A landscape with many valleys, sampled at points; each row gives a point and its height.
From any point a ball rolls to the lowest of the 2 points nearest to it. It stops when none of these is lower. Distance is the straight distance between rows; heights are no part of it.
Z674: 72	129	107	115	97	140	106	80	86	90	97	138	131	105	87	100	113	85	114	82	136	49	110	129	112	60	141	103	110	87	109  height 314
Z325: 66	59	118	105	119	98	128	96	113	108	89	112	92	67	174	102	92	111	113	106	102	122	92	51	67	105	41	74	59	120	120  height 349
Z4: 72	123	103	115	61	74	100	101	88	123	88	127	86	80	102	125	86	112	93	85	123	112	103	86	107	85	48	61	11	145	131  height 358
Z154: 58	105	95	116	78	54	122	104	64	140	104	97	95	89	123	119	98	142	103	84	121	129	94	85	113	95	50	56	51	153	120  height 315
Z851: 94	58	110	91	62	86	70	151	131	121	112	101	129	119	113	91	103	131	116	128	141	80	84	88	75	87	108	69	80	130	142  height 536
Z968: 110	110	51	80	91	61	85	71	73	97	110	102	88	100	152	151	117	155	170	73	142	98	150	85	113	85	79	90	83	125	91  height 422
Z105: 52	131	103	120	89	109	94	109	51	141	111	102	135	120	30	67	134	97	85	94	107	108	76	137	132	77	125	71	106	75	111  height 241
Z456: 71	163	76	119	77	89	100	102	83	102	102	73	107	151	106	129	100	119	101	129	91	107	82	103	168	131	110	93	111	150	87  height 331
Z921: 117	125	113	91	149	122	64	87	113	57	101	74	106	107	124	100	115	65	118	128	67	125	91	90	105	131	111	109	143	75	50  height 333
Z214: 100	42	127	91	118	108	123	99	101	117	113	108	96	94	91	93	97	93	117	79	98	86	76	113	123	94	101	111	118	43	88  height 95
Z80: 125	113	129	110	99	118	64	115	64	109	105	107	90	101	102	38	123	119	138	98	102	89	103	65	141	93	88	86	87	138	166  height 515
Z648: 82	119	110	114	78	102	115	86	82	95	106	147	108	94	100	138	84	106	136	87	137	89	111	95	147	77	65	83	43	119	128  height 410
Z576: 92	92	153	145	149	122	127	105	113	86	100	111	106	89	113	86	84	90	123	110	92	121	76	85	134	97	79	128	79	88	128  height 332
Z891: 138	129	113	109	82	111	78	115	80	98	111	105	92	114	82	37	115	118	99	91	105	67	118	85	143	84	102	125	86	133	177  height 542
Z622: 94	138	111	124	141	91	149	71	77	92	99	103	81	78	118	106	91	81	93	89	78	140	100	89	148	116	70	107	86	111	82  height 403
Z597: 112	111	52	74	122	96	60	86	93	101	65	52	81	106	113	76	125	75	56	113	60	105	129	79	33	115	121	71	151	115	63  height 272
Z401: 91	134	79	87	76	78	98	98	116	93	108	74	87	126	129	129	98	107	88	117	103	88	102	98	125	117	109	89	102	138	77  height 367
Z483: 90	107	41	61	111	98	82	54	86	80	84	108	89	89	160	142	116	86	119	82	109	94	135	73	81	90	89	54	111	108	68  height 324
Z720: 73	145	74	115	113	95	114	89	53	124	98	68	104	150	127	94	104	118	118	110	69	127	79	88	163	146	109	97	129	137	80  height 305
Z180: 122	45	96	86	93	136	123	70	133	86	74	147	85	79	80	119	63	67	93	79	114	41	131	107	40	71	102	104	93	64	118  height 64
Z636: 132	114	102	94	48	116	88	126	121	89	110	96	103	157	64	107	97	132	88	115	125	31	125	134	104	87	148	143	119	92	134  height 603
Z616: 106	105	54	74	95	64	70	80	85	88	107	103	109	87	148	161	115	122	151	93	118	131	128	86	104	89	73	62	98	104	53  height 380
Z295: 79	121	84	104	95	78	104	72	54	139	96	71	78	108	139	83	108	116	103	104	55	133	87	74	166	139	65	70	99	139	98  height 274
Z977: 132	90	120	113	140	80	92	146	126	73	101	73	116	92	116	86	98	108	89	124	106	154	105	89	58	115	104	133	100	116	83  height 167
Z908: 113	112	139	148	93	134	156	75	138	84	61	165	90	76	109	116	40	73	101	98	68	65	105	114	89	100	68	128	64	113	147  height 475
Z676: 114	106	49	54	108	94	87	49	94	84	99	89	81	99	124	123	104	80	110	91	80	86	125	94	106	118	108	80	142	69	42  height 265
Z539: 72	86	134	99	83	124	72	137	116	128	103	85	111	115	112	76	113	103	92	141	106	85	54	88	81	103	114	62	97	123	126  height 581
Z683: 75	142	114	125	101	125	90	121	57	118	119	110	154	117	51	74	140	97	104	90	126	84	105	133	112	59	146	106	104	89	110  height 275
Z230: 121	158	105	100	86	96	72	108	100	71	122	110	111	96	38	92	115	87	73	92	109	105	98	118	119	76	113	116	85	83	101  height 337
Z480: 79	102	143	144	143	133	114	123	85	96	118	98	123	125	116	71	87	111	142	131	98	114	66	75	151	111	99	119	97	103	133  height 366
Z347: 160	46	109	78	110	133	103	87	135	73	81	137	64	91	89	83	74	78	116	76	89	46	125	79	87	91	91	122	104	76	141  height 146
Z478: 105	94	113	82	142	138	89	95	70	104	112	102	121	121	128	68	131	98	152	96	98	82	110	83	128	112	140	119	143	85	99  height 389
Z499: 71	99	62	116	84	40	132	108	88	116	112	97	96	93	132	147	98	154	103	84	135	142	116	95	82	96	77	98	60	145	105  height 278
Z643: 84	154	109	116	70	111	103	116	117	89	106	84	128	131	53	130	112	94	62	125	120	80	85	157	100	90	155	116	131	87	73  height 162
Z77: 143	123	109	87	60	120	66	122	90	97	119	83	97	138	62	63	116	131	88	110	114	42	126	111	114	89	146	124	115	112	156  height 575
Z680: 110	145	104	93	67	96	65	142	109	98	130	64	144	129	33	108	116	99	75	144	91	116	90	140	95	97	146	92	120	90	61  height 206
Z250: 91	106	111	130	132	62	120	144	112	84	109	80	121	113	121	114	94	137	97	119	108	177	98	85	87	116	90	127	77	143	104  height 208
Z35: 123	94	114	129	45	114	119	117	145	82	105	98	98	158	53	109	57	126	94	114	101	36	94	149	125	103	136	159	111	101	150  height 631
Z667: 118	39	95	64	126	97	124	74	103	96	117	110	88	79	94	129	85	82	128	73	101	108	84	106	124	108	97	109	119	28	66  height 145
Z582: 108	97	92	81	66	78	99	71	72	105	104	121	84	99	114	157	94	151	161	68	145	83	137	84	140	84	57	84	44	119	127  height 453
Z668: 63	109	29	69	104	72	79	58	38	135	90	93	129	104	136	86	135	113	105	78	96	104	146	105	84	98	123	80	133	102	70  height 165
Z263: 84	101	122	145	52	119	119	111	105	127	94	101	83	112	57	61	87	106	55	88	100	48	78	138	102	83	104	109	97	106	157  height 678
Z880: 84	104	95	108	123	101	104	83	105	100	76	78	85	62	84	80	105	46	53	91	48	148	70	95	65	113	79	74	118	85	57  height 350
Z227: 89	85	143	147	124	155	142	69	140	83	59	138	87	80	146	101	63	63	118	109	75	47	87	88	96	98	74	101	103	101	135  height 438
Z988: 78	83	139	142	148	91	132	120	123	83	116	108	113	80	104	109	71	88	117	116	98	155	66	86	111	118	69	129	71	73	96  height 298
Z967: 110	102	116	139	42	111	117	99	115	109	99	117	90	113	53	86	53	133	72	93	100	44	98	135	124	92	106	134	85	106	184  height 658
Z20: 116	125	90	107	91	74	111	110	101	81	119	113	112	103	62	115	97	112	88	78	131	115	112	126	122	88	106	136	77	89	99  height 296
Z491: 121	110	111	88	95	96	66	142	122	105	113	63	129	118	92	108	121	85	94	151	71	124	81	120	69	108	144	90	137	90	47  height 254
Z914: 55	77	128	122	122	121	103	92	112	95	73	103	100	49	105	99	98	50	68	99	91	134	61	102	54	90	84	79	95	63	68  height 390
Z937: 119	122	110	96	135	100	56	88	44	101	105	77	115	112	132	69	129	113	167	111	70	141	102	61	161	127	81	97	124	99	91  height 450
Z646: 106	124	55	78	58	70	107	88	115	103	104	59	52	117	106	111	90	106	51	108	82	93	89	99	100	135	104	92	124	133	81  height 348
Z503: 73	97	95	81	101	112	149	59	119	92	93	127	84	65	138	168	71	66	111	109	111	100	98	86	107	104	69	70	87	82	68  height 474
Z320: 74	94	97	104	113	90	101	105	72	106	124	107	131	127	124	115	105	140	163	101	138	114	91	82	149	94	99	80	97	116	107  height 424
Z231: 158	55	97	55	118	134	90	67	115	72	100	124	47	68	66	100	78	51	110	77	77	69	125	76	96	93	83	101	105	57	106  height 212
Z778: 87	122	117	129	92	112	112	137	134	93	102	113	146	126	60	113	98	105	83	112	136	74	100	162	73	60	158	128	112	92	86  height 194
Z195: 108	79	84	96	94	46	141	100	103	125	108	91	69	77	85	129	76	122	67	84	83	160	82	98	109	131	51	106	60	111	94  height 393
Z86: 57	84	110	99	120	132	128	82	125	91	72	116	94	55	116	144	72	47	86	97	101	105	82	90	57	91	77	57	88	71	59  height 429
Z519: 78	103	118	116	110	97	81	114	58	137	115	92	120	94	77	44	132	92	93	90	84	135	76	104	122	92	103	81	107	85	107  height 195
Z402: 115	106	99	88	119	137	87	87	89	91	95	125	111	112	105	68	131	85	128	84	111	53	131	97	102	83	137	113	125	87	117  height 354
Z110: 100	60	99	90	98	78	112	106	108	120	96	87	75	86	130	75	99	121	74	92	99	113	87	67	76	109	66	81	80	132	121  height 297
Z302: 97	95	96	81	59	117	79	119	116	135	97	56	81	124	67	77	127	101	63	119	72	61	55	121	85	115	133	79	137	101	88  height 642
Z882: 88	112	110	133	107	123	168	71	105	93	79	151	83	56	95	123	54	77	72	77	101	79	121	118	93	95	72	120	53	95	121  height 480
Z747: 112	64	94	85	79	79	127	102	127	111	103	102	58	73	78	110	70	99	53	92	87	111	78	92	88	122	60	101	59	100	110  height 351
Z989: 91	100	37	70	99	78	95	88	75	108	111	79	130	116	115	104	135	121	89	88	120	95	144	129	41	83	152	97	145	96	59  height 203
Z729: 87	66	136	116	118	119	112	116	81	136	105	93	99	99	64	53	127	91	97	89	89	82	63	122	110	95	123	114	127	61	109  height 144
Z206: 95	98	61	78	88	80	99	66	48	134	91	84	73	94	139	70	124	118	106	83	72	110	113	71	120	130	77	70	117	125	101  height 239
Z50: 115	112	117	92	85	93	57	135	109	97	108	117	114	75	60	80	120	89	82	107	114	124	95	100	75	72	93	89	73	98	109  height 388
Z140: 134	49	96	49	82	109	105	83	130	91	92	116	35	79	66	125	65	56	81	94	77	83	101	81	85	123	59	91	79	72	90  height 287
Z59: 77	56	113	115	119	73	144	123	140	103	106	115	117	81	94	131	55	89	92	99	116	138	71	117	74	100	89	124	68	73	82  height 251
Z430: 99	60	112	112	89	85	133	108	153	92	104	151	115	83	85	159	52	87	111	93	126	107	91	124	77	95	93	128	53	79	97  height 205
Z678: 90	89	93	80	31	86	89	110	110	115	103	63	54	112	32	86	99	121	30	112	91	63	67	135	83	107	113	112	121	73	113  height 672
Z170: 120	107	103	136	147	121	108	110	110	84	71	94	80	74	105	43	108	79	48	87	83	99	122	94	47	88	110	134	113	118	115  height 161
Z120: 67	74	112	117	138	110	106	115	60	104	126	104	134	121	121	88	105	124	164	112	109	128	69	69	146	117	95	104	101	92	116  height 397
Z359: 92	79	100	95	65	105	116	89	88	117	104	93	64	75	39	73	83	103	40	76	102	60	83	133	96	95	101	103	101	73	128  height 697
Z71: 131	92	82	98	109	82	119	105	111	85	99	116	101	88	89	104	97	114	84	66	130	102	120	121	71	85	112	135	90	94	96  height 261
Z684: 91	56	91	99	68	96	124	97	144	102	87	154	115	96	92	136	61	98	113	84	140	57	115	133	51	72	115	114	78	73	114  height 141
Z156: 78	106	82	130	107	46	120	138	103	97	104	98	143	102	115	125	92	148	85	101	146	157	118	109	68	78	108	115	71	136	86  height 243
Z762: 87	108	40	53	107	99	76	58	37	140	86	78	102	118	143	61	134	103	111	75	75	85	128	87	108	124	116	82	150	111	84  height 200
Z166: 142	73	131	98	108	82	44	153	133	83	101	115	113	76	64	82	109	97	105	97	112	146	103	89	70	86	77	105	56	88	115  height 430
Z492: 95	147	120	111	91	120	126	68	98	78	94	160	83	70	103	134	80	75	112	86	108	93	118	89	127	81	60	100	37	115	117  height 445
Z788: 115	110	49	61	94	80	66	100	103	102	97	64	118	102	100	95	134	100	66	113	88	103	138	122	23	96	143	87	145	96	51  height 233
Z884: 115	104	92	116	110	96	127	106	130	82	90	96	107	120	91	116	90	115	84	87	131	57	120	149	60	86	152	153	133	88	78  height 226
Z496: 117	145	112	101	138	98	86	73	98	54	96	95	90	84	111	106	101	64	114	105	63	151	100	83	136	125	75	109	107	94	59  height 371
Z698: 116	116	126	94	125	106	32	100	65	91	107	93	105	92	122	69	135	114	156	108	92	132	103	56	145	101	67	79	96	117	120  height 479
Z69: 115	68	119	81	86	86	58	156	130	91	122	107	136	121	104	111	101	125	146	119	143	102	94	82	99	80	98	94	74	109	121  height 494
Z785: 131	108	88	78	122	98	73	95	55	88	124	90	130	132	105	86	128	125	164	97	101	114	124	93	153	107	126	115	140	86	88  height 419
Z639: 144	68	68	44	115	101	85	62	93	70	114	97	74	89	108	125	106	71	131	80	79	108	121	78	122	111	91	100	143	45	52  height 213
Z294: 68	68	140	123	124	133	147	81	124	98	64	121	78	72	169	103	57	84	113	110	89	83	93	57	85	108	56	84	64	117	136  height 395
Z580: 102	86	40	65	73	78	84	84	108	103	79	45	42	112	115	92	102	95	39	107	57	90	103	83	54	136	109	83	150	122	62  height 310
Z321: 127	127	118	78	126	114	51	115	103	80	119	68	141	120	113	97	132	83	126	147	67	115	102	99	86	118	147	105	149	84	46  height 294
Z781: 142	105	122	119	146	115	91	140	123	82	90	79	115	89	104	54	110	95	59	121	104	118	124	102	36	96	126	136	113	123	107  height 128
Z918: 92	88	141	103	66	123	77	134	139	122	93	81	101	117	72	88	124	88	76	127	88	59	48	117	94	98	119	82	114	101	100  height 617
Z873: 83	112	78	91	120	98	74	86	92	107	71	61	92	97	119	73	120	53	67	124	37	135	90	101	68	132	99	69	149	93	34  height 311

Two balls start at each pair of points below. Name the first point that both come to, or write never.
Z120 / Z622 => Z576
Z154 / Z968 => never
Z698 / Z616 => Z214

Where does a ball stop that starts at each point below?
Z80 => Z214
Z4 => Z781
Z320 => Z180
